Points, in no order, along strands that fork, close into loops and pass close to each other.
Points whose rows are less than 38.1 apart are linked; no others are. Some points are linked to none.
j884: [  8   8  -5 -25  -5  18 -17  43  11 -13  -6   8   8  -2  -4  -3  12  21
  16  -6  -2]
j386: [-13  -3  14   9  18 -18  -1 -26 -10   3  -7  -7  -3  20  -7   4  -3 -12
  10   6  -7]
j305: [ -8  -7 -18  -2 -11 -20 -20   3  -6   6   4  -6 -17   4  -3  -8  -5  -4
  40  16   7]
j57: [-20  12   6  -3  30   5   4  10  12  22   1   6  14 -13  -6  -1   4   7
   6   2   2]
j261: [ 12  -1  16 -34  -2 -13  -3  34  -2   4 -10   4   2  -4  -2 -21  19   5
  -4  -3   2]
j109: [ 15   2  22 -28   1   0 -10  35  -5  -8  -3   4  -7   2  -1 -13  15   7
   4 -13   5]
j30: [ 11 -18  31  -7   7  -4   0  -9  -4   1 -13  -9   3   3 -14  -7   6 -20
  -1 -21  -2]
j170: [ 15  11 -35  18 -27   8   1 -14 -12 -18   9  -2 -10   3  18  -1 -15  -7
 -15   7  -1]
j353: [  6   2  13 -27 -24   2  -2  14 -11  -2  -1  -4  -6 -17   8   6  18   6
 -17  -1  16]
j604: [ 18   6  22   8 -39   6   9 -21  -1   7  -9  -5 -32  -1  14  20  11 -20
 -10 -15   6]
j263: [  6 -12   3 -20 -23  -8  -9 -21 -14  -7 -11  -8 -12  18  -3   4  -7  -6
   4   4   9]
j942: [  0  -4  -6  -3 -11 -19 -22  -7  -7  -3   6  -9 -19  12  -2  -5  -7 -10
  26  12   7]
j834: [ 13  11   1 -16  -5  13 -24  42  14  -7   5   9  -4  -3   4  -4   6  11
  28 -11   6]
j97: [  5  16 -10  25  -8   8  -5  -5  15  -6  22  -2 -10 -11  18   0 -14   9
  -6  -1   6]
j371: [-15   9  14   2  34 -19   1 -15  -5  16 -12   7  14  -3  -6   5  10 -10
   7   5   1]
j980: [-12  10  -1  -2  15  22 -14  39  17  -1   3   4   6  -6  -4  -2  -1  21
  29  -4  -1]
j697: [ -6   6  14 -11  25   2   3 -19  -7   5 -11   2  27 -11  -8  -2   5 -10
  -8 -17  -8]
j248: [ -1 -10 -27 -23   6  24   1  21  -7   6  14   1  20 -17  -4  -7   3   0
 -13  -5 -18]
j364: [-11   7 -16   3   3  30  -4  36  15   4  14   7   7 -15   3   4  -9  19
  18  -4  -3]
j702: [ 11  -7  -8 -21 -18 -31 -10  26  -5   1 -10   0 -15  -6   0 -18  10  -9
  13  17  11]
j115: [ -8   5 -12   6  21   6  18 -17 -12   4  -3   4  24  -9   1   5  -7  -4
 -25  -3 -16]
j283: [-12   2 -23   4   7  24   6  30   8  10  17   5  12 -18   1  -1  -9  13
   2   0  -8]
j908: [ 10 -10  30 -12  15  11   2  -3  -1  -2 -11  -6  16   2 -10  -5   6  -6
  -2 -29  -8]
j808: [-11   1 -12   7  -2  -1 -11   6  17   6  10  -5  -4 -16   9   0 -11   6
  13   8  13]
j891: [ -4   9  -2  24  22  -2  27 -20   7  10  -3  17  15   8  -2   8   2   8
 -23  10   1]
j740: [  1   5  16  23  23  24  19  -4   2  -5   2   4  13   6  -1   1  -6  18
 -14 -20 -17]
j925: [ 10 -11 -23 -10   2  24  -1  19  -9  -2  18  -2  16  -6   6  -2   0  -2
 -23  -7 -18]
j351: [-12  19  17  -4  38   7   1   3   4  18  -2  11  19  -5  -8   3  11   7
   3  -6  -1]
j688: [ 23   5  27 -19   1  -2  -8  39 -12 -21  -9  11 -14  11  -2  -1  22   7
  12 -13  -3]
j373: [ 18  -8  21  -6 -15 -18 -13   0  -9  -9   9  -2 -26   2  -1  -2  13 -24
   3  -3  14]
j941: [ 29  11  13  11 -39  20  17 -17   5  -1   1   0 -21  -2  13  12   6 -14
 -23 -22   4]
j258: [ -8   3  -7  19  12 -13  14 -18  17  18  -2  14   4  28  -5  13   1  12
   1  24  10]
j533: [  0   6   7  -6  16  28  -5  14   8 -16   5  -1  13   4  -4   4  -6  17
  -2 -18 -12]
j29: [ 16   1   5   3 -34   4  -2 -24   2 -13  -1  -2 -16   4  15  10  -5 -13
  -9  -3  10]
j433: [-22  -2 -31   9   2   0  17   0   6  21  -6   8   7  -2  -1  13 -13  13
  14  26   6]
j803: [  9   8 -19   3 -32   4  -8 -20   1 -14   5  -2 -14   4  13   8 -15  -5
  -6   4   7]
j311: [  7  -3  12 -17 -34 -11  -8 -15 -20  -9 -12  -4 -25  12   7  10   5 -10
   2   6  16]
j246: [  1   0  13  38   4   5  20 -26   3  -9  -4  -4   3  -1   1  -9  -8   8
 -20  -8  -8]
j789: [  3  -2 -20 -28   1  27  -3  33   1  -1   7   6  19 -14 -10  -7   8  14
  -2  -5 -11]
j551: [ -7  -8  18  10  25 -28  -1 -20 -13  -2   0  -2  -4   9 -18  -3   5 -22
  13  -2 -12]
j404: [ -6  -8  12   9   2  -7   1 -32   0  -5 -10 -11  -1  11  -2   1 -14  -7
   0  -1  -7]
j154: [ 20   2  15  15 -42  -1   0 -32   3  -5  -7  -1 -27  16  12  11   4 -22
  -2 -12   2]
j308: [ -6  -1 -18 -12   0   2   4 -25 -13  -5 -13  -7  11   7  -7   5 -19   0
  -6   4  -8]
j705: [-13  -3  21  29  17 -17  -2  -7  13   7  15  -1  -9  13   4   2   2   1
   3   8   2]
j476: [ 13  -3   9 -33   4 -26  -1  17  -6   5 -16   0   3  -4  -6 -23  16 -14
  -4   2   0]
j816: [ -7   3  -1 -16  18 -25  -9   1  -5   7 -12  -4   6  -6 -10 -16   6 -16
  11   7  -1]
j132: [ 20   0  24 -13   7   8 -16  31   3 -31 -14   5  -5  13  -2   8  14   2
  15 -19  -2]
j938: [  2  -2 -14 -18 -14  11 -11  21  12   1   9  -1   6 -22   1  -6   1   6
   4  -2  10]
j647: [-10  -2 -22  -7  -5  -1  -5 -15  -3  -2  -6  -8   3   1  -1   2 -20   5
   0  12   1]
j156: [  4 -16  15   8 -16  -3   1 -36  -4  -3 -22 -13  -2  16  -7   1 -11 -11
  -3 -11 -10]
j971: [  1  10   3  -3   6  12 -21  40  15   2   9   7  -7  -4   0 -12   3  10
  36  -7   6]
j893: [-12  -6 -17 -16  -7  -8  -2  15  11   9 -15  -1   6 -22  -1 -18   1  -4
  27  14   7]
j188: [ -9   8  27  10  37   5   7  -4   9  12   1   6  10   5  -1   2   3   7
   0 -14  -3]
j104: [ -5   7 -22  40  -3  -5  16 -11   6  -5  10   8  -6  12   4   1  -3  22
 -13  24   9]
j974: [-18  13  -4  -9  21 -14  -2 -24 -10  14 -18   3  16  -1  -7   8   0  -3
   8   9  -1]
j387: [-12  -7  12  22  17 -29  -7  -1  -6  -5  25   0 -14   9 -16   0   5 -14
  17   9  -4]
j75: [  3 -12 -22 -37 -21  -2   2   7  -8  -2 -10  -4  12 -15  -8   0  11   3
 -14  12   4]
j297: [ 12   3  13 -10   0  25 -10  12   6 -20   4   0   4   5   2   6  -3  11
  -1 -24  -4]
j699: [ 17 -25  38   2 -10  -7  -5  -5  -6   0  -5  -3 -14   5  -9  -2   9 -23
  -2 -25   0]
j866: [ -9  -3   6  24   9 -21 -16   6   5   1  28  -2 -21   2   1   0   3 -13
  21   9   2]
j377: [-23  -2 -22   0   0  -6   6  -6  -1  21  -7   3  -1   8  -4   5 -13  18
  31  22   5]
j4: [ 14  15 -25  34 -16   9   5 -15  -9 -22  12  -2 -10  -4  19 -11 -10  -4
 -19   2   0]
j892: [ -7   5  16  22  23  -6  22 -26   7   7  -6   3  12   7   0   8   0   4
 -14   2  -3]
j951: [-18   5  -3   7  23   0  11   2  16  20   1   6  10  -6  -2   9  -2   9
  -5  12   5]
j681: [ -2  -6   2 -13   1  -3 -11  -8   7  -5  -4  -8   1  -7   0  -6  -4  -8
  -2  -1   7]
j105: [ 22  -6  18  11 -13  32   8   1   0 -11  -4   0   7   8  -4   5  -6   9
 -18 -37 -16]
j674: [-27  -4 -20   1   5   3  17  11  12  19  -7   7  10 -22  -2   2  -3   4
  23  21   7]
j168: [ -9   7 -12  26  -2   1   0   3  21   8  17   1  -9 -10  15   7 -13  14
   1  13   8]
j503: [ -5   2 -19  -5  12   2  13 -27 -17  -4 -13  -3  21   0  -3   6 -10  -8
 -17  -1 -16]
j863: [-10   3  22   8  31   0  -4   8  10   7  10  -1   0   4  -3  -6   0   4
   9  -9   0]
j222: [  5  -7 -11 -21 -14 -19  -9  25   8   5 -11   0  -1 -15   0 -22   6  -7
  17  11  10]
j358: [ 10   0   6 -24 -24 -25 -10  20  -7   0  -9  -4 -18 -11   9  -7  15  -3
   0  11  16]
j969: [ 24 -11  36   1 -16 -10  -5   8 -14  -4   8   3 -27  -1  -4   2  16 -24
   2 -19   6]
j325: [ -6   2 -28  24  15   3  22 -10 -16  -3  -3   1   9   9   8  -3  -5   2
 -27  13 -13]
j152: [ 10  -6  23 -32   4   6   6   4  -7  -2 -15  -4  18  -6  -9  -8  18   0
 -12 -21  -5]
j236: [ -5  11  11  15  28  26   6  12   7 -13   4   7  14  10  -3  11  -8  26
  -4 -15 -17]
j643: [ 20  -6  -7  14 -15  25  10   0 -11 -13  12   0   5  -3  13  -7  -6  -5
 -31 -19 -13]
j669: [  3  -7 -30 -19 -30   1  -8   4  -2  -4  -2  -7  -2 -11   3   6  -9  -1
  -2  12  12]
j181: [ -8   3  12  28   5  -6  -3 -14  16  -4  13  -4  -9   6  12   1  -7   5
  -3   4   4]
j684: [ -1   8  12  17   4   6 -10  -4  15  -4  20  -2  -8  -3  13  -3 -12   5
  -2  -9   3]
j462: [-16  -3  13  19  26 -21   1   3  13  16  16   6  -5  13  -7   5  12  -4
   9  15   6]
j605: [ 30  14   2   3 -31  23  16  -3  -4  -7  12   4 -12  -5  21  10   4  -7
 -25 -21   2]
j756: [ -2   7 -19  14   3  22  -2  18   8  -1  21   1   4 -11  10  -2 -13  15
 -13  -5  -5]
j580: [ -6   4   0  -9  21  15   9  -5  -3   0   3   1  24 -10  -4  -2  -4  -1
 -18 -15 -13]
j757: [-14   1   5   4  21 -12  -7  23  11  14   7   2  -5  -9  -6 -15   3  -4
  25   8   4]
j624: [  5  -6   0 -35 -11 -24  -3   4 -10  -1 -23  -5   0   1  -6 -12  12  -7
  -1  12   5]
j953: [-17   0   2  23   0 -19  -4 -17  -2   6  13  -4 -16  34   6   9  -5  11
  16  18   2]
j102: [-21  -5 -16   0   3 -17  -8   3   4  14  -6  -3  -7  -4  -3  -4  -5   1
  34  22   6]
j372: [  3  -9  -9 -31   2  10   7  -2 -11  -4  -4  -2  24 -15 -10  -1   8  -8
 -24  -7  -8]
j293: [-20  -4 -16  -2   0   2   0  14  16  13   0  -2   6 -27   1  -6  -7   2
  21  11   8]
j931: [ -8   8  -4  25  -7 -20 -22  -6  10   2  28  -6 -23   7  11   8  -3 -12
  27  14   4]
j718: [  1  15 -22  46  -8   2  11 -14  -7 -16  12   3 -13   2  15  -5  -3  12
 -14  14   5]
j534: [ 10   3 -16  -4 -10  21  -4  13   2  -6  21   0   4 -12   9  -2 -10   2
 -19  -9  -2]
j137: [ -2  -9 -27 -27  -7   3   1   0  -4  -1  -7  -7  19 -16  -8  -1   0  -3
 -11   8  -3]
j715: [ 10 -21  14  -8 -21   2   8 -23  -8  -7 -23  -9   2   4  -7   8  -4 -12
 -17 -11  -1]
j204: [  9  -5   6  -1 -12 -20 -23  -3  -2  -9  11  -5 -20   4   2  -6   2 -21
  12   4   9]
j155: [-15   2  -7  17   5 -14   3 -19   6  15   2   4  -6  28  -1  10  -6  17
  10  24   5]
j447: [ 14  -3  12  20   1  28  15  -5  -1  -9  -1  -3  13   2  -4  -5  -8   8
 -20 -30 -21]
j679: [-15   9 -13 -17  16 -12  -3  -5   0  14 -18  -1  16 -15  -9  -5   4  -4
  12  10   0]
j987: [ -9   8  -6  25 -11 -18 -15 -16   6   0  17  -8 -22  18  14   7  -9   4
  21  16   4]
j555: [-20  -2 -28  -6 -10  -1  -3  -9  -6  12  -6  -6  -2   4  -4   2 -22  16
  21  14   3]
j901: [-11   5 -37  12   6   1  17 -16 -21   5  -4   0   6  14   3   3 -16  10
 -13  16 -10]
j100: [  6   4  -1 -36   2  17  -9  35   7  -6  -9   7  17  -3 -11 -10  14  19
   7  -7  -8]
j722: [-12   1  22  14  39 -12   0  13   5  18  13  11  -2   8 -12  -3  16  -3
  13   3   2]
j453: [ -2   6 -11  32  21   8  29  -5  -4   0   4   7  14   2   3  -6   2   8
 -31   5  -7]
j107: [ 10 -17   5 -24 -11  14  16  -3 -17  -6  -4  -2  18 -11  -5   8   9  -5
 -34 -12 -10]
j317: [  7 -13  11 -28 -12 -17  -2 -13 -19  -7 -24  -9  -6  12  -6  -2   6 -13
  -1   4   7]
j338: [ -2  -6   9  -5  16 -31  -8  -8 -12  -4  -1  -2  -5   5 -20 -14   4 -23
  13   5  -6]
j820: [-11   4  -1  13  23  -7  11  -3  23  26   1  19  10   7  -4  11   8   4
  -1  20  12]
j333: [ 23  -3  27   7  -9  29  -6   8   5 -18 -10   1   1  13  -1  14  -1   7
   0 -34 -10]
j809: [  9 -22  11 -14 -27   9  17 -14 -14  -5 -14  -4   6  -6  -4  13   3  -8
 -32 -12  -7]
j289: [-10   4 -32  26  -2  -3  13 -10  -4   3   3   3  -4  12   6   4 -16  19
  -8  23  -2]
j630: [ 17   1  -1  -5 -31  11   5  -8  -1 -11   7  -2  -8  -7  14  14  -3 -10
 -26  -6   8]
j81: [  8  -1  11 -20 -28 -19  -7   2 -19  -4 -11  -5 -26  -3   9   5  14  -9
   0  10  18]

A piece is all that can be reached along the links. How many separate loops has the piece of each point below (a circle has one, a figure eight two, a Y none), and how many tips (points with one link)?
j647 => loops 0, tips 4
j333 => loops 1, tips 0
j715 => loops 0, tips 2
j901 => loops 1, tips 1
j283 => loops 1, tips 0

A fork is a point with three links, a tip a point with one. Leave the first point through the second and follow the links. Name the first fork or tip that comes.
j699, j969 => j377
j258, j155 => j387
j102, j305 => j152
j453, j325 => j29
j462, j705 => j293
j81, j311 => j132
j679, j816 => j75
j156, j404 => j371
j803, j170 => j892

How many points has the smallest loop of links through each point below? Write 0 if it is on no loop.
j533 => 7
j605 => 6
j971 => 12
j115 => 0
j386 => 0
